The views of a scene show one set of named points, each view turned or mirrored, shifted and resized as a whole, with a little noise and some points left out.
In the rows, zero is written as 128.

Scene 1
View 1
Mamus: [104  76 122 121 164 128 127 121 110 130]
beli: [122 104 126 119 140 138 123 126 121 117]
lomig: [134 121 123 112 127 143 129 122 128 106]
Kelo: [132 124 139 122 125 148 110 134 124 109]
zel: [127 108 100  93 147 131 153 108 132 108]
Fepur: [128  95  94 102 143 126 157 104 123 117]
dav: [131 102 118 128 127 135 130 120 119 120]
Bopu: [141 107 100 116 122 132 149 107 125 114]
pinod: [127  93 107 119 138 130 142 112 118 121]
mar: [130 104 114 116 134 135 136 117 122 115]
Gafez: [128 115 115 104 139 137 136 118 128 109]
saz: [171 124  89 127  82 136 158  97 128 108]
tulut: [129 111 108 101 138 136 145 113 129 108]
migof: [128 118  97  78 149 134 161 107 139 101]
nupon: [127 116 111  98 142 137 141 118 131 107]
View 2
Fepur: [157  96  94 190 118  93  76 144  51  99]
tulut: [156  81 133 187 135 105  88 139  68 114]
Mamus: [125 129  89 133 175 120  57 141  58 126]
Bopu: [147  79 126 189 122  92 112 122  66  82]
beli: [133  96 142 146 176 122  96 124  83 116]
zel: [162  84 117 198 122 101  75 156  60 121]
lomig: [148  73 163 175 154 115 114 126  87 114]
dav: [129  92 131 153 159 110 112 111  77  88]
Gafez: [150  79 141 178 150 113  93 138  79 121]
saz: [167  39 151 239  74  71 157 106  68  36]
Kelo: [136  74 184 152 187 129 123 113 105 121]
pinod: [134 102 107 163 144 103  91 124  61  89]
nupon: [156  79 137 186 143 112  87 144  74 129]
View 3
beli: [126 111 121 159 117 132 158 133 118 100]
tulut: [112  75 147 129  99 154 167 129 132  78]
Fepur: [ 90  86 138  94  86 147 169 131 132  55]
migof: [ 85  49 180 112  71 176 156 130 131  73]
mar: [134 100 121 150 120 134 169 130 129  86]
Kelo: [159  91 128 196 136 141 165 127 128 117]
Bopu: [129  79 129 112 111 146 186 124 149  52]
dav: [135 108 110 143 127 129 176 128 132  77]
zel: [ 91  69 156 113  80 160 163 131 128  70]
lomig: [140  73 144 163 117 149 172 125 138  88]
nupon: [110  72 155 139  95 158 161 131 129  86]
View 4
Mamus: [151 143 142 127 135  74 133 125 109  67]
nupon: [102 108 105 143 107 136 151 105 125  94]
beli: [118 128 123 126 124  93 143  82 120  98]
Bopu: [125 128  84 101 109 154 158 102 119 107]
Kelo: [ 97 121 120 129 119  88 149  41 128 125]
zel: [116 112  90 132 102 162 153 140 118  83]
pinod: [139 135 105 110 120 125 147 112 112  89]
dav: [129 137 110 103 124 109 150  81 115 105]
mar: [120 129 111 115 121 111 149  80 120 107]
saz: [116 135  46  65 100 200 177  67 119 147]
migof: [ 94  91  94 158  96 165 153 134 129  81]
Gafez: [105 115 108 135 109 126 149  93 125 100]
lomig: [ 90 107 113 140 110 117 150  64 128 116]
tulut: [108 112 101 131 108 141 150 108 122  96]
View 5
mar: [132 133  92 124 153 140 135  87 127 140]
Bopu: [115  90  98 126 150 105 123  92 104 132]
Gafez: [123 126 113 127 173 120 131 103 137 140]
Mamus: [164 178  81 153 160 107 189  72 141 106]
Fepur: [120 105 106 148 163  70 147  97 117 112]
lomig: [120 123 110 115 166 145 115 100 133 155]
beli: [141 154  93 128 160 143 144  86 139 139]
tulut: [115 114 115 133 173 103 130 104 132 135]
dav: [134 118  79 128 138 128 136  73 104 129]
zel: [112 106 122 141 180  78 137 110 136 125]
saz: [ 92  32  92 101 124 122  72  86  64 147]
Kelo: [134 152  97 102 165 181 120  89 142 166]
migof: [106 103 134 148 188  63 133 121 140 125]
pinod: [136 120  88 140 152 102 148  83 116 119]
View 6
beli: [130 130 110  94  95 130 112 131 126 118]
Mamus: [124 106  96 118  89 134 127 136 133  85]
nupon: [134 147  99  92 114 126 115 140 138 146]
tulut: [131 145  88  93 118 122 121 141 145 134]
Kelo: [136 140 131  79  89 132 100 126 114 138]
zel: [132 145  76 103 124 123 129 149 152 137]
pinod: [125 131  86  89 113 119 122 132 142 106]
Fepur: [125 137  71  97 128 118 132 144 156 118]
mar: [129 136 104  83 105 125 112 130 131 121]
dav: [127 132 104  75 106 121 111 125 131 111]
saz: [126 171  84  25 154  93 107 117 148 139]
Gafez: [132 142  99  94 109 126 117 139 137 136]
migof: [135 152  72 110 129 124 131 157 158 156]
Bopu: [127 146  85  72 128 112 118 133 145 124]
lomig: [134 147 109  81 106 125 109 133 130 141]

Which points are out of place in each view (at most two, in the order of its rows)? Write - if all are in place.
view 1 | mar
view 2 | Mamus, saz
view 3 | -
view 4 | zel, lomig
view 5 | dav, migof
view 6 | nupon
